Each row is a point on a tangle of strands that fork, close into loops and nearly touch. The rows are in no order.
Two points are linked if the straight distance between their rows is under 63.7. Some points are linked to none.
Q_167: [-16  -6  21  12  13   4  -6 -10  12  -4   3 -10 -20 -25  10   1   3 -11
  -9  11   7   3   1 -27   7   5  13 -15   0   7   1  -4  -6  -3   4  -1
   2  -4   0   2  24   5  21   1]
Q_228: [-28   2  -5  -4  14  -4  -4   1   8   0  14  -8 -19 -17   7 -11  12   4
  -1   9   0 -15 -12   7   2   7  11 -20   9   9  -2   5   0   5  15 -18
  -3  -2  -3  -8 -11  10  19   7]
Q_485: [  9  -6   4   8  12   9  22  -6  11   0 -10   1 -25 -20  -6  -4  -1   3
  -7  -6   8  27  -1  -9  -3   2   5 -11  -7  -3   8 -15   0 -21  19  -5
 -10 -12   5  -7  10  10  11  -3]
Q_747: [-12 -13  13  17  12  -2  -3 -10   5  17  -6  -5  22   6 -21   8 -10  -7
  -6   3   3  17  12 -25   0   1  10 -12  16  11  -5   2 -26 -18 -19  -1
  10   4  27   7  -3 -11 -23 -16]
Q_256: [ -4   5   6   4   1  -4   2  20  -2 -14   8   1 -26   6  35   0  20  -1
   3   7   8 -25  -6  -7   1  -8  13  -3  -7  -1  15  10   7   8  10   0
 -16  11  -5   7   7   0  15   9]
Q_961: [ 21   2   0  -1  -9   8  -6 -12  -1   3  -4  -1 -10  -9   8   4 -18 -13
  17   0 -15  -2 -12 -13  13  18   3  13  -2   4  10  -7  -9  -6  -5  24
   3  10 -16  -4  19  16  23   7]
Q_597: [-10  14  -3 -19 -18 -10 -12  10   0 -17   5  -3  17 -10   6   2  -2  -6
   3   8 -15  -2   2  14  -5  -7 -11   5   3  -2  -1  10  12  10  -7   0
  10 -14 -20 -16   7  -3  31   5]
Q_804: [-27  -3   3  -4  20  -5   1 -10   5   3  11 -10   0 -19  12 -15  20 -11
   3  13  16 -10 -16  -6   6  11 -25 -12   2  -5  -6  -1   8  20  21  18
   1  -3 -12  13 -11   1  -5  -6]
Q_95: [-16  -4   5   7  -7   0   5 -13   3  21  12  -3  32   4 -21  -1 -16   1
   3   4  -3  14   8   7   0   6 -16   9  26  -3  -7  -1   0  -2  -5  -3
  20  -9   8  -1 -12 -18 -40 -11]
Q_202: [ 11 -10 -21  -9   4  -7   2  15  -8 -25 -17   6   1   7 -17  -4  18  16
  -3  -4  -4   7   1   8   1 -10 -13   1 -12   0  -2   0 -11   1   4  11
  -9   5   1   3 -26  -2  -6  -4]
Q_38: [  7  10 -13   3   7  -8  -3 -10 -11  22   4  -3   4   0  -6 -14  -5   1
   4  -2  -7 -10 -14  10  16  23  -9  -5  12   7  -7  -3  -4  -8   0   8
   3   7   5  -2 -23  19  -2  -6]
Q_156: [ -4  -8  -6  10  -8  -6 -16   3  -6 -25  -5   1  -9   5  -5   0   4  13
   9  19 -12 -16  10  -6  21  -5 -10   5  -3   7   2  -4 -13  14   6  32
  -3  17 -16  15  17  -6  -6  12]
Q_919: [  0 -13  17   2   4  16  19 -16  11  10   4  15   6 -15  -1   1   4 -15
  -2  -2  18  18 -11  -9 -16   4  -1   5  -9 -13 -11  -7  21  -1  20  10
  15 -10   6   1  -8  -8 -23  -6]
Q_482: [ 15   1  -1   4  -3  -3  -3  17  -4  -3  -2   1 -26  10  23  -1   8   6
   2  -2   5 -22   1   8  -7  -8  28   0 -18  -5  16   1   9  -3  -5 -18
 -15   9   4  -4  16  14  18  10]
Q_635: [ -2  -1 -31 -16  -6  -7  -1   3   1 -29  -6  -1   1  -9 -22  -4  -3  17
   9   2 -15   7   2  13  11  -6  -6   0   4  18  -6   5 -16   6  -4   8
  -8   3 -15 -18  -5   1  20  10]
Q_572: [ 18  -5  12  15 -13 -11 -10  -9  -3  15   8  -3 -21   7   6  -6  -8   2
  10   6  -8 -24  -3  -3   8  16  23   0 -14  -3  10  -8  10 -12   5   0
   5  17   7  -3  13  21   9   3]
Q_244: [ -5  -9  10  16 -18 -18  -8   3  -5  12  16  -4  20   9 -22 -11  -4   4
   4  13 -11  -6  12  10   7   5 -12   5  13   1  -9   9   8   0 -11   2
  11   2  10   3 -13  -4 -27  -1]
Q_784: [ -8  24   1  -3  -4   6   0   2  -2   5  11  -9  -2   0  16   2 -11  -3
  -5   0   3  -3   4   4   3  -6  -4   9  11  -4  10  -5  10   7   0 -13
   0 -17 -15   2  23  -3   5   6]
Q_592: [ 24   9   4  -1   1 -13  -2  13  -4  -3  -9   0 -18   2  22   9  16   4
   2 -13   1  -5  -6 -10 -16  -7 -15   1 -29  -9   9 -18  -1   2  14  13
  -3   5  -3  19   2  16  17  -1]
Q_268: [  7 -10 -18 -15  -3   1   1  14  -7 -36 -16  16   0   5 -16  -3  14  21
   8  -3  -8   6   5  15  -1 -13  -3   5 -13  12  -8  10  -8   9   0  11
 -17   8 -14 -14  -7 -14  -1   7]
Q_487: [-22   3  13 -11   5   1  -2  13   8  -6   0   1  10 -16  30   2  19 -13
  -9  11  16  -4   0  -4 -24 -15  -8  -1  -6 -11  -4  27  24  23   4  -5
  10 -17  -8   3   2 -22  15   1]
Q_388: [  0   9   1 -13  -1  12   9  18  -9  -2  -6  22  31  16  20  14   3 -16
  -4 -10  14   2   5  15 -25 -10  -5   5  -1 -11  -3  10  24  14 -12 -18
  13 -14  -1  -1 -12 -19 -12  -2]
Q_806: [ 11  12  -1 -16   0   7   5   9   5   8 -12   8  -3   7  34   4  14  -2
  -2 -10  11 -27 -14  -1 -28   2  17   6 -30   0   1   6  13  18  14  -1
 -10  14   6   4  -2  -2   6   2]
Q_366: [ -2   5 -19  -1 -11   8  10 -16   2   7   3  -8   2   1 -25   8 -26  20
  -2  -9 -10  21  12  13  17   0   4   0  13   9   7  -2 -12 -13 -14 -17
  -9  -1  -4 -12   7  -3  -6   3]
Q_624: [ -5   8   2 -20   3   9  -1   2  14  -1  -5   6   7   1  25  11  13   1
  -8 -10   9 -18  -8  -3 -27  -7  11   4 -16  -3  -8  13   7  26  18  -1
   1  10  -1   5   0 -17  -1  -3]
Q_647: [-27 -10  14 -15   4  21   4 -14  20 -11  14   3  -2 -19  -3  -1   2   0
  -7   9  15  -2 -11   1  -2  -7  16   8   0   9 -17   7  13  25  26  21
  -4  -2  -7   2   7 -26 -30  -4]
Q_602: [-11  17  -3 -15   5  -1 -23   3  -6   5   5  -5  27   5  12   2  -6 -17
  -5   4  -3 -19  -8   6   4  11   0  -6  20   3  -6  14  -3   9 -20 -21
  13   2  -2  -7  -6   7  20  -7]
Q_939: [-31   6  -5   3  -3 -17  -9  -6   5   6  26 -22  -4  -7 -11  -5  -3  19
  -4   6  -7 -17   4   8   5   2 -10 -14  23   3  -3  -5  -9  16  14 -11
   8   4   2  12 -10  -1 -11  -3]
Q_951: [ 16  -4  -2   6   4  10  15 -24  -8  22  -2   2 -11 -13  -1 -21  -9  -8
   5   8   0  -7 -25  -2  11  32   6  -1  -7   4  -5  -6  12 -11  23  26
  -6  13   4 -11  -6  21  -9   3]
Q_104: [ -9  -5  17   3   4 -11   0  21   8 -10   4  -2 -23   0  22  -4  26   6
  -5   2  13 -19   3  -5 -17 -15  16  -9 -16   0   9  21  11  12  14  -9
 -11   3   8  16   8 -15   7   2]
Q_269: [ 13  -1   3  10  15   8  24   3  -8   8  -6  -3 -20  -5   4 -12   1  -4
  -8  -4  15  17  -3   0 -11  -1   2  -4 -10 -15  12 -16  14 -21  13 -17
 -13 -17   9  -2  -1   8   1   3]
Q_855: [  0   1  -5  -3  13   4  -9   6  -1 -21 -10   0   4   7  -1   9   0   6
  -1   5  -2   3   9 -12  11 -14  -8   6   4   8  -4  -3 -21   8 -10  18
  -1   4 -12  11  16 -17   0   6]
Q_337: [  3  12 -22  -5   5  -7 -13  12 -14  -6 -11   0  20  21  -6   4  -3  13
   3  -7  -2 -13   5   0   6  -6 -21   1  14   3  -5  -7 -29   8  -7  -1
  -2  10   4  13 -20  -2 -22  -8]
Q_899: [ 17 -19   7   8 -18  -5   7  -3  11  -5   1   3 -11  -5 -16   6   1  11
   1  -4 -11  16   8   0  -3  -4  13  -4 -14   1   5  -9   5  -7  11   4
   5   2   6  -5  10  -5  -7  -5]
Q_444: [  8   4  13  -7  -6   1  18  -4   9  12   4  15  11 -11   0   9   0 -12
  -1  -8   3  25  -5   2 -27   0  -8   6 -21 -16   3 -10  28  -2  19   4
  18 -20   6  -1  -8  -6 -11   1]
Q_985: [ 18   8 -11   1 -19 -12  -4   8   1 -11  -5  -2  -7  12  -5   9  -4  21
   9 -14 -17   1  10   8  -7 -16 -11  16  -8  -9  15 -24  -3   4   8   3
   2   2 -10  15   3   2 -10   2]
Q_124: [ 17 -24  -3   5  -3  20  15  -6  -2   1  -6  16   8   9 -28  -3  -3  -7
  -6  -4   0  23   1  14  -1   3  23   3  -6  -1 -12  14   8 -18 -12  -8
  -3  -1  16 -25  -9  -2 -25  -7]
Q_458: [  6  -1  -1 -11  -7 -10 -19   0   4  -5 -11   4  13   4   9  11   5   1
  -1   2 -12 -17   0  -9 -10   3  -5   5 -16   0  -6   8  -3  12  -5  13
  14  18  -4   7   0   4  16  -1]
Q_380: [  2 -22   0  19   6   4  10   2 -10 -13   2  -1 -11   6 -20 -15   2  -2
  -5  12   0  10   6   6  25   6   8  -6   8   3  -1  11  -1 -13 -10   3
 -17  -4   6 -12   3  -4 -16   4]
Q_746: [ 19  12  -4  -8 -10  -7   0 -10   2  21  -2   6   8   3  -1   4   2   8
   3 -14  -9 -10  -8   2 -22  13  -7   6 -21  -7  -2 -12  15  -1  16   3
  14   5   8   7 -14  18  -3  -9]
Q_799: [  6 -14  -2   9 -19 -13  -3   6  -8 -15   7  -3 -16   6  -4  -6   3   8
  15  20 -13 -10   1   7  17   0 -11  10 -16  -1   4  -2   9  10   9  37
  -4  12 -18   4   9  -2  -7  13]
Q_75: [  9   7  -1  -5  -2 -19 -18  26 -11 -14  -9   4  12  28  12  10  11  -2
  -3  -8  -8  -9  19   5 -17 -15 -11   2  -5  -4   8  10  -6   1 -29  -9
   3   1  -1   6   1  -2  12   2]
Q_370: [  3   7   6 -15   2  15  -6  -8  10  -4  -5  -5  -7  -8  25  16  -7  -6
  -5  -3  -3 -10 -12 -17  -7  -1   1  10 -11   7  -3 -10  -3  18  12  23
  -1   9 -14   9  31  -7   7   3]
Q_730: [ -7  19   0  -4  17  21  16   8  -1   7   2  -5  -6  -3  19   0 -10 -11
 -13 -10  19  11   4   2  -4 -15   2   2  15 -12  13  -5  13  -5   1 -29
  -9 -21   1   0  16 -13  -7   3]
Q_825: [  0   9 -10  -4  19  -1  -2   7  -7  -1 -10  -2  16  -3  -1  -2   0 -18
  -4  -8   0  15  -5   2   1   2 -12 -10   8  -4   4  -2 -12 -10 -15 -13
  -2 -17  -2  -3  -9  11  27  -3]
Q_451: [ 14   0 -12 -12   9  -8  -9  13  -6 -15 -24   9   4  -3   0   0  14 -13
  -1  -9  -5  10  -2  -7  -5  -3  -4  -6 -13   2  -2   4 -11 -13 -16   3
  -4   1   0 -10 -12  13  39  -2]
Q_447: [ 14  -8  -5  -4  -4  -6   3  14  -8 -11   0   4 -32   2  14  -9   3   3
   4   8  -6 -16   2  20   1   2  23  -1 -17   0   9   3  17 -10   2  -5
 -19   5  -6 -14   8  19  22  19]
Q_767: [  9  13  -1  -4 -21 -11  -4  16  -8  -6  -9   4   9  20   3  15  -6   9
   8 -13 -13   6  23  -2 -16 -21 -14  21  -3 -10  13 -18   0   8 -13  -8
  15  -7  -7  15  15  -7 -18  -1]
Q_336: [ 10   2  12   4  -7   2 -23 -16  11   9 -12  -7  -3   8  -3  20  -8   7
  10 -13 -16 -10   5 -30  -3   6  11  -1  -3  11  -3 -15 -29   2  -3  13
  18  26   8  10  20   7  -7  -8]
Q_408: [  2  10   6 -16  -3   6   8   3  10   3  -1   4  10 -11  14  19   1  -7
 -11 -14   1  17   1  -5 -23 -18 -12   3  -7  -8   6 -11  10   9   8 -10
  18 -18  -4   9   7 -12  -6  -4]
Q_174: [ -7 -15   9   8  21  11  11  -4  -2  12  -5  -3  17  11 -20   8  -6 -11
 -11  -8  18  18  10  -8  -8  -8  12  -7  17   2  -4  -5 -19 -19 -15 -18
   0  -8  26   6 -10 -17 -37 -15]
Q_512: [ -9 -14  21   3   0  11   6 -15  16  10  10  11  -1  -4  -3   0   7  -4
  -5   5  15  -5 -11   0  -8  -1  16  -1 -13  -2 -18   8  22   9  26  17
   3   3   8  -4  -5 -13 -31  -4]
Q_24: [ -4  -3  14 -14 -16 -20 -22   1  20  -9   2   7  -2  -4  10   9  15   2
  -4  -4  -7 -18  -6  -1 -22  -1   8  -9 -22   0  -8  19   5  10   3  -4
   7  13   2  -6  -4   6  37  -1]
Q_952: [ 24  -8  -3   3  -9  -3   9  13 -25 -14  -6  15 -21   7  12 -16   0  -1
  10  12   0 -14  -5  13   5   6  13   1 -24  -2  10   7  22 -11   0  19
 -22  10 -12  -7   8  15  15  15]
Q_926: [  5 -18   9  21   6  -6   4  13  -7 -10   2   3  -3  14  -2  -5  17  -6
 -10  11   9  -6   3   4  -2 -11  11  -7  -5  -6  -3  13  12  -8 -10  -5
 -14   0   8   1  -2  -4  -7   0]
Q_411: [  2   8  -9  10   6   2   7 -25   5  25   2  -9 -14 -10  -6   4 -26   3
   2 -11   1  14   6  -9  25   9   0 -11  19   5  10 -14 -25 -23  -1 -14
  -4  -5   5  -7   6  21  21  -7]
Q_832: [-11  19   6  -8  16   0 -19   4  -4   7   7  -8  17  -1  29  -1   6 -21
  -3   8   9 -20 -10  -8   4  11 -17   1  10 -12  -4   2   0  11 -13  -9
  10  -4  -6   9  -2  13  29   2]
Q_351: [ -4  -3 -21 -11  19   7  16   9  -3 -14  -9   2   4   2 -12  -4  14   7
  -9 -11   9  13  -5  12  -3  -9  -3 -10   3   7  -5  -2  -8   5   4 -12
 -17  -6   4  -1 -25  -6 -13  -8]
Q_409: [ 25  -1   7   3 -19   0 -10  -7  -4   8  -2   4  -9   2   0  -5 -18  -4
  11   3 -19  -8  -5   5  11  15  17   8  -5  -2  12  -1   6 -20 -16   0
  -3   8   1 -21  18  21  30   5]
Q_80: [-18  11   3 -20   3   4   1  11  10  -9  -2  -1   1 -11  32   3  18  -5
  -7  -1   9 -17  -7  -5 -15 -13  -1   3  -5   2  -7  20   8  36  15   5
  -3   0 -15   9   5 -18  12   0]
Q_718: [ -2 -13   1   3  13  11  15 -19  12 -11  -7  -1 -10 -31 -14   3  -1   1
  -5  -3   5  29  -1 -21   2  -1  -6 -14  -3  -1  -3 -13  -8  -8  21  13
   2 -10  -4  -2   7  -3   8  -3]
Q_12: [ 15  10   0  -7 -19 -14 -12  18 -14  -9  -7   6  19  23   5  13  -3  -2
   1  -5 -14   6  20   0 -13 -12 -18  14  -6 -14   6  -1   3   1 -23  -4
   9 -11 -11   7   8  -3   8   3]
Q_607: [ -5 -14  11   2   1  13   4 -12   1  11   9  11   0  -4  -1 -18   3  -5
   0  16  13 -15 -20  10   3  12  23  -1  -9  -1 -17  12  30   2  20  19
 -11  15   3 -13  -8  -5 -20   0]
Q_456: [ -2  11   0 -15  16  12   7  11  -8  17  -1  13  28   8  21  -2   1 -15
  -8  -5  18  -3  -9  11 -17   1   5  -3   4  -9  -2   8  21   5  -3 -25
   9  -3  13   1 -22  -7 -13 -11]
Q_541: [-11   9  -9  -3   9   8  -3 -22   9   7   0  -2 -11 -16  -8   7 -15  -4
   9  -3  -3   7  -4  -9  28  13  -3 -11  20  10  -1 -12 -35 -10  -6   3
  -1   2  -5  -1   7  11  22   1]
Q_842: [ 10 -16   5   4  12  16  14   3  -2   8  -2  22  16  10  -6   0   9 -17
 -12  -8  21  10  -3  11 -19   3  15  -3 -10  -7 -16  10  11 -14  -5 -12
  -5   2  17  -9 -29  -4 -30 -15]
Q_301: [-11  20  -2  -7  -9  -5  -3  11  -3 -11  10  -9  -1  -7   8   3 -14 -10
  -2   2 -11  12   7   4   4 -14 -18   3  14  -4   8  -3   3   5 -11 -13
   4 -24 -18  -4  19   0  28   8]
Q_150: [  7  -6  -7   2  -9  17  14 -12   1   8  -3   3  12   0 -21  -4 -16   4
  -1  -4  -8  27   4  10   5   4   3   5   9   2   1   0   6  -9  -4  -6
   0 -13   9 -20  -3  -2 -16   0]
Q_724: [  1   9 -15  10 -15   3  19 -24   6  23   7 -11 -18  -2 -19   6 -29  20
   3 -10  -7  15  14   7  20   4   6   1  15   7  14 -15 -14 -15   4 -15
 -11  -5   2  -9  10  15  -2   4]
Q_77: [ -7  -1  -5   8   5 -22  -1   4   0  12   1 -16   4   0 -14  -2   5  -6
  -7  -9  -5  13   7  -3  -4   4 -16  -9   7  -1   2 -11 -11 -14  -9 -23
   6 -15   8  -1 -16  12  14  -9]
Q_154: [ 14 -11   0  13 -25 -22 -16  -1  -8   6   7  -7  -1  18 -23  -6  -6  16
  15   4 -25  -7  16   9  11   9   3   6   4   0   3   1   1  -9 -14   1
   6   9   8  -2  -8  14  -8   0]
Q_490: [ 11  10  -1 -12   2  20  14 -13   6   9   2  -3  -8  -7  22   5  -7  -1
   2  -5   5  -5 -21  -9  -8   3   0  15  -8   1   0 -18   3  17  26  20
 -14   5 -11   7  21  -7  -7   9]
Q_966: [ -4 -15 -10  13  11   0   6  -2 -11 -12  -3  -2  10   0 -21 -12  -3  -6
  -1  13  -2  15  11   5  24   5  -6  -9  21   8  -5  14  -8 -19 -23  -1
 -13  -6   0 -14  -7  -2  -1   2]
Q_632: [  2   3  -2   4   1 -17 -19  -5   5  12  -7   3   1   6 -14   4  11   7
  -2 -11 -11  -9  -1  -8 -14  11  -3 -11  -9   8  -8  -2 -22 -11  -6   1
  14  18  21   6 -24  19   6 -14]
Q_545: [  9   3  14  -3   1   4 -11  -5   3   2  -9   0  15   4  16  17  -1 -11
   0  -1  -2  -7   1 -26 -13   0 -14  10 -15  -6  -6  -4   0  15   3  25
  16   9  -7  17  11 -12  -4  -4]
Q_925: [ -4   3  -2   7   0  13   7 -20  -3  32  10  -7  24   1 -13  -7 -26   3
   5   8   1  13  -2   3  18  18 -16  10  32  -2   1  -3 -10  -3  -2   4
  15  -4   5   2  -9  -6 -28 -14]
Q_665: [-15  12 -19 -11  -8  -1  -4  -9   6 -10   2  -7   7  -3 -18   7 -21  19
   1  -1 -18   6   8  13  17  -8  -9   0  22  16  -1   0 -24   7  -9  -4
  -1  -1 -14  -8   0  -5  10   3]
Q_304: [ -5  -2  -1  12  -1   5   2 -19  -3  33   5  -8  14  -7 -17  -7 -17  -1
  11   6  -4  15  -6 -14  23  18 -10   1  27   6  -8  -2 -24 -12  -5  17
  12  11  14   0  -5  -3 -16  -5]
Q_171: [-10  -6  17  -2  -3  -9 -16   2  14 -18  -2  -1 -26 -22   9   9  15  -4
   0   3   0  -6  -4 -14  -8   2  10  -8 -18   6   3   5  -6   3  10   6
   4   6  -5  -5  14  10  34   5]
Q_85: [-13  -6  25  11  10  -4  10  18   2  -1   9   3  -2  -5  22 -14  23 -18
 -13  15  29   4   2  -2 -20 -13  -1  -6 -10 -16   1  18  35   2  -2 -10
   2 -16   7   3   2 -14   2   4]
Q_143: [ 10  -9   3  10  17  14  13   7  -3   7  -3  13  12  21  -3   8   4 -13
  -6 -19  19  12   6  -2 -12  -5  14  -2  -5  -4  -4  -5  -3 -13 -14 -16
  -7  -4  27   9 -22  -6 -40 -15]
Q_836: [  3  -3   8   8  -9 -26 -14   0   5  10  -5 -10   1   9 -23   6   4   3
   3 -15 -14   7  10  -5  -7   5  -9   6  -1   3   2 -13 -18 -17 -22 -16
  15  -4  14   2 -15  21  21  -9]
Q_298: [ 23   8 -11   6 -16   3  -4   9  -5  -8  -2  -2 -24  18  15   5  -1  11
   8 -10  -5 -15   4   0   0  -9  25   3  -7   1  23 -14   0  -1  -1 -10
 -20  12  -2   4  29   5   1   6]
Q_649: [ -4   8  -5 -15 -13  10  -4   8  -5  -7  -5   8  31  15   3  18  -8   4
  -2  -5  -6  -3  12  12 -13 -10   4  14   8   0  -5  12   9  14 -11 -11
   8  -4  -7   0   0 -27 -18  -1]
Q_972: [ -6  -6  12  12   4   4   0   2  -1  -6   1  -5   7   0  -7   4   0  -2
   0   7   5  14  10 -20  11 -10 -15   7   5  -3  -1  -6  -5   0  -2  16
   8 -12  -5  21  16 -21 -21  -3]
Q_551: [-17 -10   7  20  -8   2   7 -18   7  23   4 -16  11  -6 -29  -4 -20   6
  -1   4 -10  26  12 -12  13   8  -1  -2  27  13  -5   5 -25 -21 -16   0
  13   2  12  -7   3  -7 -10  -8]
Q_173: [ -7 -19  23  13   4   4  12  18  -1 -19   3   1 -13   1   3  -4  18 -11
 -13  14  14  14  12   0  -5 -15   3  -9 -10 -10   1  19  23  -2  -4  -6
 -11 -13   4  -9  12 -18  -2   6]
Q_434: [ 16   9  -8   5 -20  -5  -1  -2  -3  -2   3  -8 -28   6   3  13 -18  19
  17 -13 -12  -4   5   0   9  -7   2   5  -7  -4  23 -26 -15  -8   8  -5
  -5   3  -7  10  19  16   9  11]
Q_852: [  4   0   7   5  20  20  28  10   3   0  -3   4 -17   0  13 -10  10 -11
 -11  -9  29  14   2   0 -16 -13  12  -6  -1 -15   9   1  25  -7   8 -31
 -10 -23  12  -2   4  -8  -5  -1]
Q_569: [  3   9 -14  18 -20 -28 -21  -1 -11   7   8 -12  -1  19 -15   1 -12  22
  16  -5 -18 -12  12  12  14   1 -17   9  15   1   6 -14 -20  -5 -20 -14
   3  10   4  11 -15  21   1  -1]
Q_110: [-20  -6  22  -4  12  18  -3  -8  20  -6  -4  -3  -2 -27  17   4   4  -9
 -17   4  15   7  -4 -21 -10 -10  20  -8  -1  -2  -5   4   2   9   4   6
   3  -9  -2  11  28 -19   2  -6]
Q_679: [ -1  -7 -15  14 -10 -10  12   4  -5   7  16  -3 -14  -1 -40 -14   6  25
  -3   2  -6   5   1  25   4   6  -5  -2   3   8  -2   2   5 -16   9  -3
 -11  -1  11 -12 -27   6 -21  -1]
Q_402: [ 19 -10   1  -3   6  18  18 -17   1   9  -6  11   3 -13  -2 -23  -1 -11
   5  11   7   3 -24   5   9  18   2   4  -8  -3 -10   3  27  -3  17  29
  -6   3  -3 -18  -8   4  -4  -1]
Q_856: [-22   9   9  -5  23  -4  -6  -2  -3   9  10  -6   3 -11  27 -11  12 -18
  -2  17  16 -23 -19  -3   2  13 -15 -11   4  -8  -7   7  11  18   3   5
   4   1 -12   6  -8   7  11  -1]
Q_861: [ -2  17 -14  -3   6  -8 -19  15 -15 -12 -10   1  23  32   8   7   4   3
  -3  -6  -5 -17   9   5   3 -15  -1   2  16   4  -4  11 -14  10 -23 -20
  -4  10  -1   0  -5  -8  -1  -3]
Q_546: [ 26 -20   2   5 -11  -3   4   5 -13 -12 -10  10 -12   6   0 -10   8  -4
  12  11  -4  -5  -6   5  12   6   1   7 -21  -7   0   6  14  -4   7  39
 -17  12  -9  -6   5   8   2  11]
Q_288: [ -3   5  -6   1   5  11  13  15 -11  -2   8   0 -12   8  12 -17   3  -4
  -5   4   8 -12   0  22   2  -5  21   2   7  -8   6  17  28   4  -1 -26
 -18  -8   3 -17   8  -2  -1  13]
Q_570: [-17  24 -15  -9 -12  -8 -10 -15   4   7  18 -14   9  -6  -7   6 -21  13
   5   0 -12  -2   1   8  21   6 -22   5  24   9  -1  -3 -16  11  -2 -11
   6  -4 -17  -5  -3  13  13   6]
Q_623: [-11 -11  21  -2   3  14   7   1  12  -4   0  10   5  -6  13  15   8  -8
 -11  -7  15  13   9 -15 -22 -16  13   1  -6  -8   4   0  11   7   5  -8
  14 -13   8  13  18 -24 -18  -3]
Q_576: [-26  -1   7 -10  17  17   5  -7   8 -10   5  -3   3 -25  13  -9  13 -13
   0  13  27  -1 -13  -4  -1  -3  -9   2   6  -2 -12   8  12  25  18  26
  -5 -11 -16   8   6 -20 -15  -3]
Q_495: [  3 -13  -1  -4   1 -19   1  10   0 -19 -13   4 -10 -18 -10  -7  11  -3
  -1   4 -14  18   2  -1   2   0 -12  -9 -10   3   4   2  -9 -20  -7   3
  -4  -5  -3 -12  -6  12  43   5]
Q_452: [  5   0  -3   8  -3   9  -6 -24  -2  12  -2  -8 -12 -13  -4   3 -26  -8
  22   6 -14   0 -11 -12  30  24  -9   5  17  11   4 -10 -35  -9  -7  25
   8   9 -12   0   3  18  25   8]
Q_431: [ 12  -7  -5   0   4 -24 -12   9  -4  -5 -17   9   2   8 -16   3  17  12
  -1  -8  -3   0   3 -13 -14  -4 -12  -6 -20   3  -7  -2 -19  -7  -3  11
   7  14  11  17 -28   7   3 -12]
Q_625: [ 15   3  13  13 -12 -19  -7  -5   3  20   9   0 -10   6   3   1   5   9
   6   1  -4 -14  -8  -3 -15  10   2   4 -23 -12   3 -13  23  -4  18   3
  15  17   8   9  -1  17   2  -1]
Q_10: [-10  -2  -2  -9   2  21   0  13  -2 -11  -2   7  24  18   6  10  -1   0
  -8   0   7  -3   6  11   3 -11  18  10  13   2  -4  18   6  12 -14 -15
  -1  -4  -1  -4   6 -32 -31   0]
Q_963: [  0  13 -17   5 -19 -17 -27  -1  -9   0  14  -9 -13  11  -3   1 -10  16
  14  -2 -13 -26   3  14  14   4  -4  -2  11   4   2 -10 -17   2 -13 -16
  -4  10  -5   1 -11  28  16  10]
Q_375: [-15  -2  -8   8   2 -16  -9   1  -9  -1   9 -16   6   4 -23 -12  -8   2
  -2  13 -10  -3   8  14  21   7  -5 -11  29  14  -8  18 -11 -10 -22 -15
   0  -2  -1 -14 -13   6  10   2]
Q_905: [  0  15 -14 -11  11   8   5   6  -1  14   0   6  16   5   0  -1   6  -3
 -11 -10   7  -5  -9  13  -6   2   2  -5   1   5  -4   1   7   0   5 -17
  -1  -4   2   0 -19   0 -10 -11]
Q_533: [ -8   6   4 -15  12  21  18  -5   8   8   7   4 -15 -17  21 -11   5   1
  -1  -5  18 -10 -20  -1 -12   1  18   3  -9  -1   2  -7  20  17  34   0
 -15   2   0   0   4  -1  -8   9]
Q_126: [-19   6  -3   3  -1 -18 -25   1  -3  -9  11  -8  -4   3  -6  -2  -5  -2
   8  12 -10 -18   3   6  24  10  -7 -10  21  14  -3   2 -30  -7 -21  -8
   4   8  -1  -2 -15  20  22  12]
Q_992: [-14 -20  20  19  14  -1   9  -9   8  -3  -1  -7  -2 -17 -14  -4   1 -10
  -4  12  12  27   4 -24  14   2  -4  -9   7   2  -5  -4  -8 -10   1  18
   5 -11   3  15  11 -13  -9  -5]
Q_35: [  0  -7  -7 -15 -12   0   0   4   4 -25  -4   9  15   8 -19   6   2  18
  -5  -1 -14  12   9   7  -8 -13   3   5  -8   8  -5  12   5  12  -4   0
   4  -1  -6 -12   3 -23 -11   6]
Q_894: [  8   4 -13   6   2   3  12 -16  -7  21   8  -5 -22 -10  -6 -15 -13   4
  11   8  -4  -9 -12   9  20  29   8  -2   5   5   7 -13   0  -9  17  11
  -9   4   6  -8 -10  25  -7   2]
Q_931: [ 13   4 -18   0   5   6  -6   1 -11  -9 -13   2  16  17  -8   2  -7  10
  10  -5  -2   2   0  -7  16  -5 -16  10  16   4  -5  -9 -23   4  -9  15
  -4   8  -7  12   0  -5 -12   1]

How many points has the smallest loop of links through each point below? Write none if it is on no loop.
Q_75 => 16
Q_905 => 8
Q_173 => none
Q_832 => none

A tip is a point with one link. Name the tips that can be reached along the links from each point below, in the order of the rows.
Q_931 => Q_597, Q_104
Q_167 => Q_38, Q_602, Q_533
Q_380 => Q_806, Q_746, Q_570, Q_495, Q_10

A piece is all that can be reached along the links. How many separate loops has the piece of each point below (a circle has one, a figure eight two, a Y none), and how many tips (points with one link)?
Q_623 => loops 0, tips 3
Q_256 => loops 1, tips 2
Q_665 => loops 1, tips 5
